Points, in no order, along strands that fork, close into loops and pass close to each other.
In the rows, zero is written as 128.
Two points are linked if the straight distance between their rows is under 133. Some points are linked to none.
k_932: [ 97  80  93 160 123 141 153 128 121  98 135 171  92 157 125 124 170 114
 115  89  83 104 142 150 205 167 120 130 166 129 126 127 145 108 123 114
 137 139 150 127 102 119 162 101 128 142  88 157 128 128 144 107  96 116
  97 146 116 146 119 116  99]
k_715: [114 181 131 133 142 150 104 144 103 151  47 135 159 136 143 144 138  88
 111 100 111 112 101 140 156 113 146 115 148 147 157 128 206 158 159 110
 142 162 137 165 130 125 110 143 104 156 116 162 161 179 159 107 143 106
 108 139 122 161  56 102  58]
k_633: [126  90 120 172 136 108 127 148 121 115 158 144 116 109 131 114 120 126
 118 147 132  71 137 106 183 118 119  99 195 140 139 136 160 145  92 116
 127 130 134 160 145  95 112 130 135 105 141 157 206 104 177 151 121  83
 168 112 110 113  96 107 134]
k_986: [143 166 171 136 127 128 107  96 174 107 131  96 171 128 121 175  93 111
 148 145 113 134 118 119 112 159 155 163  87 143 102  76  87 129 116 175
  75  99  82 122 146 117 167 132 125 126 159 119 151 148 128 131 164 172
 145 138 122 145 162 141 206]
k_694: [102 184 127  94 153 160  77 160  89 147  65 123 165 147 132 156 128  84
 139 122 110 105 105 136 141  98 139 105 178 166 128 120 191 156 142 105
 159 173 122 153 141 128  92 135  88 154 121 184 170 188 151 103 138  92
 109 135  98 151  66 102  87]
k_10: [127 183 133 114 132 119 116 148  96 167  94 109 129  92 165 164  99  90
  49 134 201 125 108 120 109  86 169 107 102 103 145 174 174 123 156 153
 157 152 166 162 136 116 106 137  96 119 150 126 112 120 135 160 128 146
 151 138 166 108  79 122  85]
k_775: [139  71 123 172 170 113 157 141 168 100 192 129 118 104 155  98 126 150
 147 181 154  88 138  77 108 143 107 107 170  99 120 121 115 127 120 133
 147  88 112 147 151 104 140 100 155 108 147 119 144  65 173 135 132 124
 195 102 128  55 116 137 148]
k_101: [139  87 120 156 103 100 140 159 117 127 113 136 112 103 203  99 163 148
  80 134 129  90 147  88 192 135 157 113 177 131 157 203 166 147 150 114
 123 152 156 188  83 101  97 136 167 134 120 145 178 117 199 140 101 112
 131 135 143 130  90 124  49]
k_313: [ 72 140  98  82 149 143  99 165  82 136 131 134 135 148 124 164 119 101
 161 105  99  89 118 136 144 112 129 118 195 151 121 108 160 139 112 105
 148 171 144 107 123 145 142 134  98 142  97 187 170 168 122 108 119  62
  81 126  88 182 107 130 118]
k_198: [135 159 132 149 112 129 109  89 126 130  99  95 172 124 106 134 102 140
 111 114 135 156 128 152 118 124 167 131  92 147 140 120 160 123 114 138
 111 131 105 122 127 147 112 121 125 122 133 108 133 123 105 120 151 120
 144 122 140 131 159 106 134]
k_47: [129 130 129 126 102 137 136  90 115 161  80 131 132 136  92 123 140 145
 125  54 128 154 138 160 122 151 155 158  78 115 142 127 126 109 140 120
 137 142 134  94 102 178 103 107 143 159 125 106  78 146  55  93 129 152
  80 159 130 164 147 129 139]
k_115: [127 146 138 151 138 151 125 144 171 114 135 104 126 178 151 171 116 103
 210 141 105 140 149 157 108 154 125 111 141 203 115  65  75 135  92 130
  95 133  54 124 118 101 220 139 145 138 127 130 133 137 150  95 157 111
 142 106  87 148 152 128 203]
k_395: [129 110 133 150 140 112 134 102 168 104 184  98 148 114 124 127 103 148
 133 177 146 117 117 116 106 134 120 114 130 116 125 120 112 129 106 137
 130  97 112 126 138 126 123 114 124 126 131 114 130 102 133 136 154 146
 175 110 127  90 144 137 140]
k_943: [120 123 135  88 166  95 113 139 169 110 197 136 117 107 150 131 116 133
 122 252 188 128 131  91  74 109 136  89 156  86 104 121 111 154 146 162
 148  74 120 135 154 115 126 122  86 121 177 138 140  95 149 177 151 132
 163 108 125  88 140 140 140]
k_846: [144  55 121 170 136 110 186  96 144  78 125 156 124 102 120  77 150 161
 150 115 108 133 165 103 127 157  79 136 141 110 115 165 115 116 120 121
 107  92  75 144 156 115 106  86 173  59 114  92 115  50 201 151 112 123
 188 130 171  82 150 117 152]
k_957: [128 190 147 114 123 131  94 126 117 137 100 102 178 118 131 152  68 109
  96 184 154 156  97 141  97  89 187 103 109 132 100 134 145 153 135 161
  91 101  82 156 145 140 137 125  91  94 163 140 168 118 125 147 155 155
 163 114 138 112 173 118 152]
k_59: [121 135 131 140 156 116 129 175 111 151  86 129 121  84 145 104 105 107
  86 166 169  86 135  92 116  71 165  80 185 102 130 137 181 155 141 161
 120 106  94 184 166 108  97 123 122  85 180 138 187  96 205 155 150 102
 188  94 113  72  91  79 120]
k_27: [133 133 145  87 138  94 101 156 167 110 224 136 114 133 165 130 111 116
 132 241 174 150 133  87  73 108 100  92 152 112 100 103  85 166 167 144
 145  62 108 138 141 117 147 139 103 117 175 121 161 105 123 165 149 125
 132  91  89  85 138 159 153]
k_685: [129 109 120 130 115 122 169 119 120 138 131 136 110 123  98  98 139 132
 110  73 139 116 112 119 119 149 120 157 103  67 141 151 128 120 140 131
 162 148 183 101  85 140  99 111 148 164 116 132  83 138  71 123 110 183
  97 168 139 125 122 139 100]
k_483: [143 176 132 109 112 124  98 127  90 176 103  99 142 102 141 156 108 100
  62 123 195 149  98 142 101  87 170 119  60 114 140 174 153 120 138 137
 158 139 160 144 127 125 101 130 108 115 150 121  98 114  95 134 124 154
 136 150 147 126 105 137 100]
k_744: [138  82 122 190 113 136 165  86 138  84 105 158 104 152 117 122 167 141
 136  84  90 148 159 158 162 154  85 131 130 139 123 128 139  93 106 108
 123 118 119 118 135 132 143 108 150 110 106 127 100 105 152 115 111 110
 125 131 146 121 160 109 133]
k_253: [140 190 125  87 123 146 101 148  91 195  72 110 152 106 118 165 115 109
  71  95 164 149  91 147 108  95 161 116  61 122 151 154 161 124 142 118
 151 154 175 133 117 138 108 132 114 139 151 121 110 160  74 109 135 151
  96 160 131 144  85 126 101]
k_828: [142 107 103  81 105 157 155 140 133 135 160 131 107 140  86 129 152 157
 150  79 122 121  83 108 118 151 112 129 112  55 116 124  78  95 148 118
 144 148 173  81  86 151 115 110 156 163 120 117  39 146  63  96 103 169
  92 148 113 107 107 152 135]
k_942: [ 67 100  61 100 130 149  95 166 114 143 177 162  90 139 131 147 160 114
 149  92  93  80 108 129 168 168 132 120 180 101 121 131  86 125 141  98
 145 170 193 121 102 141 170 120 113 171  86 164  99 165 115  90  93 119
  85 157 114 156 130 146 111]
k_283: [144 126 123 103 114 117 159 144 111 175 132 125 109 113 115 107 131 129
  91  97 163 102 116 109 115 143 150 150  91  68 152 170 136 128 138 136
 173 152 190 115  81 135  97 103 142 160 110 129  86 136  62 136 115 185
  89 177 132 132 107 150  86]
k_351: [141 151 127 111 122 137 137 151 111 190  59 148 130 105 132 115 147 124
  81  74 147 128 116 134 124 135 161 164  54 113 186 141 161 138 146 135
 153 159 178 130  93 159 110 135 137 151 108 113  98 142  70 105 109 168
  83 162 130 169 100 129  83]
k_402: [138 147 147 105 147  94 113 166 157 109 221 153 109 128 160 133 108 104
 134 221 171 133 146  79  81 115  82  69 156 140 122  90  79 173 152 135
 152  80  99 131 136 109 159 162 100 115 163 128 181 127 141 153 131  86
 132  72  65 101 127 142 156]
k_338: [ 93 146 135 117 132 160 115 131 108 137 118  95 144 144 102 146 109 128
 147  98 120 143 126 166 131 124 138 125 124 151 121 103 161 114 106 117
 134 137 133  99 124 148 126 126 113 158 130 135 142 163  91  99 151  87
 100 120 106 157 133 121 130]
k_968: [141 171 132 129 135 117 120 158 114 155  87 120 129  97 160 149 110  92
  63 137 178 110 105 113 138  87 148 105 145 113 146 164 192 140 155 143
 141 162 159 179 137 113  98 145 108 131 135 147 151 135 162 156 152 125
 146 133 158 117  70 104  58]
k_215: [ 93  99  99 161 135 128 134 152 115 107 132 143 118 152 140 142 149 107
 135 110  82  84 137 145 185 134 122  98 189 163 135 118 157 125  89  99
 137 152 138 126 123 101 164 119 123 120 115 175 171 131 153  98 105  79
 116 132  87 164 104 127 147]
k_841: [135  93 132 161 142  89 156 107 105  95 132 131 134 104 114  80 134 152
 113 129 155 124 176  93 109 134 143 157 119  89 141 172 143 122 135 147
 125 102  85 136 131 129  81  82 151  68 105  98 107  52 179 156 127 113
 183 133 180  96 140 124 112]
k_621: [123 171 151 101 134 154  95 127 165 114 143  74 144 163 141 174 110 121
 199 137 109 153 126 153 112 158 147 143 105 177  86  49  70 132 120 146
  82 125  69 103 141 113 191 159 142 154 139 112 140 177 114 111 156 140
 122 129  95 162 155 149 200]
k_52: [149 119 110  71 102 147 123 141 143 137 190 102 111 139 106 125 127 169
 154 122 112 133  93 118 108 127 106 126 112  92  97 108  72  95 137 107
 145 136 161  75 108 142 125 130 141 151 139 102  59 138  57 101 117 145
 100 133  96  95 107 169 143]
k_386: [121 147 122  69 133 154  87 147 154 128 191  89 120 152 142 135 107 151
 173 148 103 147 131 144  94 127 114 124 127 164  99  72  52 114 125 114
 119 132 113  77 119 129 166 159 134 148 142 105  97 142  63 109 131 124
 106 102  79 120 143 172 175]
k_904: [119  76 118 175 124 125 152 125 123  94 137 157 106 143 131 120 153 126
 108 104  87  90 141 135 200 151 120 115 171 139 136 136 163 111 105 103
 135 133 147 134 113  95 140 115 131 118 103 155 156 119 152 113 102 103
 115 134 119 131 108 121 115]
k_652: [126  89 106 166 103 146 169  75 132  99  91 181  86 171 124 120 192 139
 147  81  81 168 148 164 151 148  77 153 128 122 110 125 124  94 127 120
 120 117 126 107 128 145 149 100 140 128 101 134  81 121 131 102 108 130
 116 144 141 140 165 106 129]
k_935: [138  74 118 199 125 127 170 107 157  71 152 146 109 146 129 110 150 142
 126 112 105 128 128 126 152 150  68 125 143 116 119 128 126  99 116 111
 138 120 133 121 122 119 139 107 148 122 119 127 113  99 146 106 103 125
 148 123 133  83 130 125 124]
k_174: [142  99 108 139 114 130 184 112 120 128 112 169  86 132  96  82 171 136
 122  67 119 130 111 121 126 157 102 168 101  61 141 156 107 116 148 139
 151 146 168  89  84 158 123 115 162 168 108 131  66 139  75 125  71 183
 103 165 146 141 131 134 111]
k_785: [145 115 154 151 150 111 170 143  99 168  49 156 140  78 155 113 172 111
  93 106 153 115 135 118 135 120 139 165  69 129 193 174 166 138 152 126
 131 137 164 170 131 131 105 155 113  94  70 101 119 115 191 136 114 149
 127 157 198 168 106 111  47]
k_875: [140 165 171 149 123 123 106  81 147 112  97 105 182 129 102 165  99 102
 123 125 125 146 121 130 128 160 180 179  53 152 110  76 105 120 119 186
  76 104  82 112 164 117 147 133 131 112 155 120 142 142 120 135 156 174
 148 146 130 166 182 131 204]
k_469: [117 190 121  61 136 127  93 169  94 148 118  95 129 113 130 159  81 105
  76 196 202 158  91 156 101  79 160  94 114 118  94 171 136 149 169 144
 159 123 135 133 161 136 119 156  78 101 182 153 138 121 100 190 122 144
 115 113 130  97 127 120 132]
k_76: [155  81 116 147 116 107 207  50  94 120  87 183 109 152 108 101 187 148
 171  92  95 173 165 157 134 111  83 187 101 119 125 170 129 112 125 117
 100 128 121 125 119 148 116 120 156 115  79 129  74 114 158 128  77 156
 132 140 200 143 182  98 131]
k_149: [109 132 127 144 133 127 125 138 109 128 126 119 138 142 111 131 113 123
 119 108 121 115 124 133 163 124 137 122 134 137 141 125 179 118 109 123
 134 144 142 123 115 127 116 130 110 148 122 142 159 143 117 119 143 100
 109 113 122 136 105 109 102]
k_924: [164  86 120 166 112 100 182  46 120  93 106 167 127 144 108  96 165 150
 164 103 102 163 160 137 129 128  65 177 122 122 121 147 108 102 124 120
  98 121  98 132 131 145 116 110 155  89  89 109  74  96 162 139 101 139
 167 133 202 122 171 116 147]
k_570: [125 176 155 129 126 143 101 113 141 134 126 103 177 129 116 151  84 125
 134 178 130 141 111 145 100 114 168 103 122 141 104 118 132 157 115 146
 104  94  83 139 141 126 139 134  94 123 156 137 190 141 133 137 169 118
 149 101 116 118 177 123 161]
k_617: [153  97 139 140 149 101 196 121  86 149  58 167 115 106 144  95 173 128
 134  99 124 151 161 130 132 114 118 186  57 142 168 166 154 125 140 133
 125 137 161 142 109 160  90 150 131 106  63 111  87 110 151 114  76 180
 110 145 186 146 139  93  83]
k_655: [120 150 135  91 132 106 101 119 145 126 156  92 140 113 126 147  94 133
 109 211 174 142 105 124  88 102 158 111 114  98 102 141 103 150 128 152
 126  81 111 138 147 126 132 114  88 111 174 137 138 101 111 169 159 162
 171 130 140 118 160 166 151]
k_788: [ 94 169 145  92 134 171  91 131 126 137 111  81 156 144 110 152 103 127
 170 127 111 151 111 181 100 124 152 125 124 172  95  83 127 131 108 118
 127 136 100  79 130 142 141 136 117 163 135 127 147 177  97 111 154  87
 111 128  97 170 173 134 161]
k_133: [169 134 129 126  94 122 129  57 126 140  87 128 146 149  81 133 145 138
 129  65 128 158 131 170 109 153 146 183  93 129 126 116  85 104 131 135
 134 157 110  97 120 166  91 106 153 147 136  98  62 136  67 110 123 165
 108 164 138 174 150 144 167]
k_122: [ 78 118 109 100 134 176 108 151 121 128 148 123  94 143 119 153 143 111
 175  85 101 115 118 150 141 147 114 121 147 119 115  85  99 104 112 104
 142 144 160  85 125 145 160 116 119 169 101 134  80 163  80  81 130 104
  98 128 108 156 125 146 140]
k_286: [137 183 141 157 124 143 121 124  95 174  44 133 153 105 129 149 136 107
  77  83 141 152 106 144 114 100 149 132  64 133 169 145 190 137 154 119
 139 142 149 149 131 133 116 145 106 125 120 109 111 150 125 113 135 123
 114 138 161 155  96 114  79]
k_554: [148  71 120 194 130 132 169 107 174  82 126 150 118 127 135  92 144 151
 146 121  91 128 163 126 150 165  77 112 156 135 121 121 102 119 112 107
 105  98  72 146 161 105 144 103 168  77 133  94 125  59 186 124 109 117
 191 106 146  65 154 123 167]
k_223: [ 89  86  83 128 131 161 125 154 120 114 144 158  83 156 130 135 173 107
 140  77  81 108 117 143 183 172 119 129 170 104 122 120  99 101 129 116
 144 146 170 112 108 135 180  96 118 163  83 160 102 153 120  82 104 132
  97 157 107 153 120 129 115]
k_516: [129 171 123  91 111 143 111 148  99 185 108 105 137 116 108 145 107 118
  96 100 154 129 115 131 132 106 156 131  84 105 143 147 162 127 137 122
 151 156 182 134 105 135 110 123 117 155 133 130 122 161  75 126 139 141
  81 153 128 142  86 137  94]
k_388: [135 101  97 140 108 154 178  87 120 125  95 177  87 157  95  95 190 138
 134  60 100 160 126 149 124 160  90 169 105  78 133 136 106 101 140 131
 139 138 152  95 102 177 131 109 162 163 105 120  60 144  88  95  79 166
 102 150 145 139 152 122 125]
k_199: [118 185 160  84 134 147  73 138 156 123 165 114 154 153 137 154 104 120
 160 180 117 165 120 139  85 127 115 112 125 167  99  86  73 161 139 124
 102 103  77 108 139 115 168 166 101 150 157 119 170 167 113 140 150 106
 114 105  91 142 151 171 183]
k_156: [120 145 138 113 131 109 106 114 126 125 127  97 163 106 139 145  82 111
  95 195 171 134 115 135  89  96 194 115 123 103 108 132 128 155 133 165
 104  85  85 150 128 121 136  91 100  87 172 129 140  92 133 168 166 157
 192 129 153 116 174 141 151]
k_786: [149  80 142 157 118 114 166  93 115 119  98 145 138 104 103  99 150 150
 155  96 107 146 183 128 141 139 109 145 108 142 143 167 154 120 119 121
  84 107  84 153 143 142  85 111 160  55 102 108 123  66 191 140 119 123
 142 122 172 109 163  86 139]
k_240: [125 178 125  87 122 135 103 156 102 166 134 104 131 113 114 150  83 114
  95 154 164 129 117 128 126  84 149 110 112 118 123 150 164 130 141 134
 152 159 175 135 126 121 102 141  95 144 146 142 150 146  93 152 156 124
  95 133 127 121  91 116  90]
k_452: [119  94 100 142 104 166 147  84 119 126  77 181  75 170 112 117 197 136
 156  55  96 175 137 175 135 159  99 174 126 105 115 123 105  99 135 139
 122 125 130 103 122 176 147  98 160 163 100 127  54 148  96  90 121 146
 102 150 129 163 176 104 140]
k_267: [115 143 134 105 159 111 114 158 144 117 210 149 117 126 139 133 106 114
 136 199 143 126 135  88  97 121  69  87 166 163 133  86  87 156 121 119
 158 113 115 117 140 105 156 167  95 129 149 139 170 143 135 133 127  91
 121  77  71 114 124 147 145]
k_574: [111 153 149 160 134 149 121 127 130 125 108 105 165 148 119 133 109 130
 156 124 116 132 120 158 125 121 153 106 143 166 127 108 169 136  85 125
 117 122  88 127 136 125 128 133 115 129 133 141 187 137 146 108 146  83
 145  93  91 136 154  98 153]
k_226: [149  85 134 139 125 112 207  72  82 145  62 173 114 138 130 102 178 144
 163  92 105 161 181 149 144 113 108 185  79 148 154 168 160 116 133 120
  90 121 136 139 109 162 101 138 145 116  77 132  80 109 154 114  77 171
 109 138 184 145 165  83 113]
k_471: [103 189 138  66 136 172  72 134 149 130 131  68 148 150 126 162 111 134
 173 131 111 155 105 169  96 134 150 134 113 172  79  65  73 149 130 114
  98 133  94  79 145 134 158 159 131 160 154 111 135 185 101 125 151 110
 110 133  98 182 170 157 184]
k_64: [133 167 124 112 125 128 113 160 106 151 117 117 136 113 134 151  94 102
  91 152 167 113 111 113 136  78 142 109 146 130 137 150 180 135 147 143
 141 157 162 159 127 122  94 135  94 143 134 165 166 143 137 156 153 111
 121 126 131 117  73 102  67]
k_693: [ 74 109  81  86 142 131  87 161 111 130 185 145 102 130 126 146 141 109
 151 112  91  79 114 120 156 134 106 125 191 130 124 115 106 127 128  88
 151 169 176 109 115 140 169 133  97 164 104 164 120 166 118 109 109  90
  77 137 102 153 108 166 114]
k_929: [131 124 127  91 129 123 109 135 165 122 214  97 120 127 131 121  96 156
 151 200 140 148 103 109  92 119  95 114 124 134 110 108  83 129 120 131
 147 103 136 108 134 123 138 148 122 140 151 112 117 120  91 137 141 142
 134 103  91  93 121 168 139]
k_893: [173  98 129 161 124  97 168  51 154  75 120 153 145 134 117 102 143 139
 155 110 106 149 148 113 127 148  84 176 133 120 112 117  87 103 124 144
  99 128  70 133 150 145 134 105 175  79  98  91  84  90 161 149 114 150
 191 118 186  97 168 122 160]
k_623: [157 178 150  57 116 113  60 147 157 131 169  82 136 136 121 136 110 154
 128 196 164 148  93 110  92 120 132 152  98 112  78 123  56 149 147 147
 130  89 111 122 149 137 130 131 108 103 182 130 117 113  81 179 147 194
 148 114 109 132 148 203 178]
k_698: [117 168 152 104 133 142  91 124 150 127 155 103 161 134 112 151  93 130
 149 177 128 155 108 150  97 120 138 104 117 151 110 103 103 152 113 126
 113  94  99 112 140 126 149 150  92 150 152 125 172 159 121 139 160 113
 128 109 104 137 162 149 163]
k_450: [145 167 150 147 103 121  98  76 130 128  89  98 184 126 100 147  94 128
 106 130 133 153 123 147 127 135 186 163  83 157 124 109 124 133 113 162
  94 128  86 121 139 139 126 121 135 104 137 114 136 122 108 143 149 156
 161 135 143 155 175 116 165]
k_165: [134 143 130  86 121 111  90 125 167 124 191  84 141 117 118 129 107 155
 131 195 153 152  93 117  88 116 123 120 106 117  99 129  78 131 133 139
 130  96 130 114 147 131 132 135  99 129 161 118 130 122 101 160 151 165
 142 119 103 112 129 174 142]
k_829: [116 118 133 111 161  97 124 142 153 116 193 124 109 101 141 123 107 136
  96 226 193  88 146  91  90 106 159 100 173  74 118 141 145 132 131 164
 152 103 149 135 158  98 105 103 100 124 168 148 144  89 158 186 144 113
 175 119 150  80 126 122 128]
k_244: [115 120 131 105 143 126 116 142 147 119 200 114 114 120 109 125 103 129
 143 176 140 122 103 114 116 118 101 113 142 134 118 113 106 126 115 126
 156 118 148 101 145 115 126 145 102 153 143 127 138 144 110 140 151 110
 121 111  99 106 113 154 115]
k_752: [113 117 126 145 148 121 118 187  99 155  66 134 124  83 145  72 126 108
  95 142 142  80 136  88 148  88 144  84 199 115 141 154 171 170 132 151
 112 106 102 188 183 102  89 129 154  83 181 138 200 110 232 161 144  97
 189 118 122  83  58  83 110]
k_7: [127 170 137 157 139 136 136 145 110 164  34 148 149 113 156 128 152 104
  79  88 119 107 106 124 145 123 137 120 119 133 182 152 205 155 159 104
 124 152 148 169 138 117 108 152 113 129 107 137 155 156 176 132 136 118
 113 143 157 177  78 110  37]
k_529: [150 132 147 146 102 101 122  60 157 100 130 108 163 132 106 130 116 143
 131 109 120 151 121 144 116 151 133 161 101 134 124 112  94 112 109 142
 124 127 105 110 142 157 126 112 147 129 131 100 100 134  97 132 145 178
 158 138 148 127 155 147 163]
k_989: [120 125 135 134 146 102 123 148 124 126 168 114 117 108 133 128  92 131
  97 183 180  90 134  96 129  95 160 101 161  92 126 156 167 133 125 159
 142 126 144 151 144 103 100 114 110 126 145 157 165 103 155 173 154 103
 155 123 137  96 105 101 100]
k_766: [141  66 132 171 115 132 186  97 116  96  97 167 109 131 112 111 172 155
 151  88  87 159 180 149 163 145  89 129 131 144 136 148 149 100 110 101
  96 109 110 138 136 118 107 119 160  83 101 121 113  84 184 133  95 111
 123 132 157 128 158  87 131]
k_745: [137  96 122 164 118 101 169 141 104 121 110 152 109 117 154  96 153 142
 104  94 110 110 156 102 177 136 134 153 115 130 155 170 174 126 143 125
 122 138 164 155  97 118 103 132 153 106  89 139 140 107 157 144  98 149
  94 137 155 135 116 109  54]
k_493: [158  74 112 195 122 136 182 101 161  67 137 157 109 152 137 100 159 151
 145 117  95 150 139 125 153 151  50 125 147 127 106 121 103  92 120 113
 119 111 110 143 136 111 144 102 158  89 117 112 106  70 170 117  95 123
 174 118 154  67 141 122 144]
k_517: [147 147 118 100 119 125 140 156 117 199  97 125 126 100 140 118 132 113
  72  92 159 116 112 108 132 128 164 153  75  99 169 165 159 130 149 138
 166 167 196 149  95 136 107 131 135 152 120 125 108 142  68 125 119 174
  87 170 138 150  97 146  70]
k_288: [129 153 135 144 153 131 124 154 114 135 122 113 137  94 135 129  94 118
  91 173 171 109 126 105 119  81 159  87 150 113 126 139 177 142 129 158
 123 114 121 158 147 117  94 126 112  99 162 145 177 109 165 152 153 107
 171  94 122  86 112  82 115]
k_960: [140 138 138 147 143 115 151 144 107 169  34 157 142  85 166 108 167 114
  70  98 128 106 111 124 138 132 148 142  91 133 187 169 190 157 166 111
 131 151 159 174 130 119 110 165 112 118  84 114 148 136 185 148 119 136
 109 159 188 178 110 110  28]
k_920: [137 105 117 145 100 104 116 167  99 145  90 142 120  94 187 101 164 141
  87 130 134  90 132  96 191 121 150  97 201 136 166 197 163 181 149 105
 109 138 147 200 107  95  81 145 156 129 138 146 196 126 224 144 119  85
 158 137 140 122  68 117  73]
k_874: [134  96 135 155 125  91 141 139 124 114 182 134 108 120 175 104 140 152
 107 147 159  83 136  78 138 144 149 152 177  59 137 193 154 121 135 145
 169 143 186 151  94  89  99 102 144 150 127 148 138 105 140 175 118 134
 145 159 182 106 102 149  62]
k_256: [ 95 113 119  91 138 136 110 153 125 123 187 133 102 126  97 138 122 118
 142 136 112  88 109 115 145 128 101 123 164 123 119 109 116 127 123 103
 160 151 172  98 126 127 131 140 105 163 125 134 123 166 107 131 136  97
  90 125 103 126 103 165 110]
k_172: [139 170 159  96 125 116  77 134 166 117 195 130 138 149 154 160  96 107
 167 197 130 155 140 108  79 126  95  93 132 164 111  81  63 166 150 129
  91  92  60 127 121 112 180 166 104 128 161 111 170 135 114 132 151 109
 115  95  80 123 142 156 195]
k_965: [101 153 144 111 161 131 115 155 129 118 164 130 142 139 115 142 103 118
 157 170 126 124 125 134  99 115  98  89 164 167 129  89 113 151  92 117
 152 123  99 109 146 114 154 157  94 137 140 150 174 161 138 121 128  73
 115  87  76 139 143 135 161]
k_604: [128 135 136 171 114 123 131 110 111 122 116 108 141 122 111 122 113 141
 108 102 129 137 141 134 139 111 141 137 100 129 152 133 174 115 122 130
 124 133 141 130 119 148 104 121 129 125 122 119 129 116 114 118 146 117
 117 121 135 127 122 108 104]
k_328: [ 99 111 114 110 118 165 133 129 125 135 125 128  96 144  95 140 148 131
 153  67 115 127 119 162 140 154 129 133 125  95 121 102 115  99 121 121
 135 137 163  86 112 154 136 112 128 174 116 120  73 164  70  86 133 127
  92 144 116 152 139 136 135]
k_92: [132 128 118  67 115 154  97 138 153 137 185  96 111 142 118 127 118 155
 168 136  97 138 111 139 112 127 111 121 119 133 101  88  71 106 128 109
 133 134 140  69 122 137 141 143 140 154 134  94  74 146  60 105 126 128
 104 107  89 103 121 170 161]
k_111: [150  63 134 155 118 116 171  82 134 100  97 154 138 105  90  90 139 149
 164  99  95 142 181 130 135 157 107 143 128 144 136 158 120 124  96 120
  81 105  56 154 161 133 111 102 177  48 107  97 123  67 207 150 120 127
 169 128 172 100 175  97 160]
k_476: [ 97 142 111  87 147 166  87 165 141 128 170 103 105 165 147 143 119 125
 183 146 101 140 143 146  93 117 103 113 144 174 108  66  62 104 112 113
 129 145 111  75 121 126 194 150 136 149 122 116  88 144  77  96 129  94
 107  97  79 144 154 161 171]
k_436: [147 129 148 149 136 108 165 126 100 161  36 158 131 102 144 113 165 119
 108  95 141 145 144 131 124 116 133 187  39 149 188 158 162 140 151 122
 129 136 162 151 116 159 104 153 125 115  76  88  89 124 145 112 100 161
 110 140 176 161 122 108  80]
k_87: [132 112 137 178 127 104 146 136 114 115 128 130 122 115 127 114 133 138
 101 105 132 110 152 104 162 125 131 142 120 110 153 158 180 124 131 127
 120 126 149 149 118 116  90 130 141 108 108 129 147  94 152 137 135 117
 123 122 148 117 112 103  76]
k_324: [ 91 122 111 108 145 163 102 154 137 121 158 105 106 150 120 149 126 115
 174 117  98 129 120 155 113 137 103 121 145 155 107  76  97 103 101 112
 137 142 143  84 132 140 171 140 117 158 117 121  95 156  97  86 137  91
 110 106  97 147 130 147 150]
k_110: [128 105 111  95 106 164 146 120 136 141 130 139 106 147  96 135 164 154
 154  62 116 140 109 139 119 156 119 132 115  79 120 110  83  92 139 112
 134 141 158  83 106 168 123 106 147 169 124 114  39 160  64  86 111 155
  91 140 119 129 131 144 149]
k_922: [139  67 108 160 107 104 166 135 125 111 131 159 100 119 173  93 160 151
  89 118 105  90 152 100 196 146 144 136 163 132 144 192 159 133 148 115
 128 140 152 160  84 101 113 126 170 118  96 140 156 112 182 143  80 139
 106 150 146 127 113 113  55]
k_508: [131 122 121 147 123 109 114 179 111 146  73 132 115  89 171  95 145 118
  76 129 143  75 132  81 169 106 150  97 192 116 156 185 175 162 150 128
 108 138 123 205 163  92  77 137 152 102 151 138 191 110 228 164 141  86
 178 131 148 113  55  97  87]
k_291: [153 104 128 171 109 116 149  66 168  78 129 127 148 145 123 116 131 148
 144 112 108 147 132 139 120 152  93 158 123 131 130 114 102  99 116 134
 125 133 101 124 133 151 131 111 158 116 116  99  87 109 129 129 129 155
 169 116 157 102 157 133 148]
k_997: [145 131 116 103 126 134 117 134 166 122 217 113 123 173 156 112  83 150
 179 182 105 142 138 123  93 142  93 122 132 157 105  88  50 113 117 124
 129 120  95  89 118  98 199 155 135 146 129 112 106 109  61 110 128 134
 114 103  89  96 144 155 177]
k_380: [154 154 167 129 129 132 111 105 183 104 159  95 146 161 139 168  86 113
 181 144 112 142 135 119 122 161 133 153  90 155  97  62  64 117 117 171
  71 102  74 114 140 111 197 150 146 128 146 110 130 144 119 115 155 166
 125 127 107 133 146 137 215]
k_948: [144 137 141 111 130 118 103 139 166 111 213 121 135 151 159 135  90 131
 179 195 126 143 154 113  92 133  99 101 136 169 108  88  63 141 119 124
 117 102  82 124 118 110 194 159 121 135 138 110 135 125 103 113 138 121
 125  86  89  98 138 151 174]
k_251: [164 139 138 116 101 119 110  67 144 127 105 108 158 138  78 139 121 138
 123  88 125 155 117 154 123 158 153 174  84 145 110 101  68  99 115 146
 123 156 112  85 143 152 110 108 147 141 150  99  83 141  70 119 141 190
 130 162 139 168 144 155 179]
k_249: [119 148 131 117 114 151 128 125  98 179  66 128 135 131 110 132 138 140
 106  54 138 153 129 155 122 137 166 157  71 126 161 128 161 115 142 126
 132 144 159 115  97 176 110 113 137 156 117 112  93 156  64  91 124 142
  75 151 123 170 124 112 124]
k_925: [111 106 113 152 138 115 127 149 114 113 149 150 131 131 133 134 125 116
 128 137 112  71 131 121 180 127 123  90 203 163 141 131 159 145  86  96
 133 154 137 146 142  99 138 130 122 114 136 188 217 137 162 136 103  74
 135 120  93 140  93 119 148]
k_606: [120  78 121 188 129 116 143 139 126 106 148 147 103 114 132 113 132 140
 104 119 109  77 158 114 196 141 118 102 183 135 136 145 162 133 105 102
 120 119 137 157 134  82 115 131 154 101 120 140 184  94 178 132 110  95
 143 123 126 118 100 113 125]
k_347: [103 161 144 122 156 151 112 158 113 131 132 119 154 143 115 139 106 110
 156 158 121 123 119 144 118  96 136  94 164 167 123 105 161 143  92 128
 142 128 101 120 146 116 121 146 100 129 133 164 198 169 134 110 133  73
 124  90  86 134 129 104 141]

A piece is all that can be reached along the links. How many separate loops has the piece of each point below (a circle has one, a figure eight two, a Y none), and how many tips (points with one link)?
k_156 => loops 2, tips 1
k_785 => loops 2, tips 1
k_829 => loops 1, tips 1

How many points has the smallest loop of links through each point below? Write 0 if it is on no loop.
k_380 => 11
k_386 => 9
k_64 => 7
k_493 => 8
k_101 => 0

Name the points in between on the shortest way along the links from the first point to the second, in order.
k_875, k_989 => k_450, k_198, k_604, k_87, k_745, k_922, k_101, k_920, k_508, k_752, k_59, k_288
k_828, k_932 => k_52, k_92, k_386, k_997, k_948, k_172, k_199, k_698, k_570, k_957, k_156, k_655, k_165, k_929, k_244, k_256, k_693, k_942, k_223
k_935, k_685 => k_744, k_652, k_452, k_388, k_174
k_249, k_7 => k_47, k_133, k_251, k_529, k_291, k_893, k_924, k_76, k_226, k_617, k_436, k_785, k_960
k_574, k_989 => k_347, k_965, k_267, k_402, k_27, k_943, k_829
k_621, k_745 => k_471, k_788, k_338, k_149, k_604, k_87
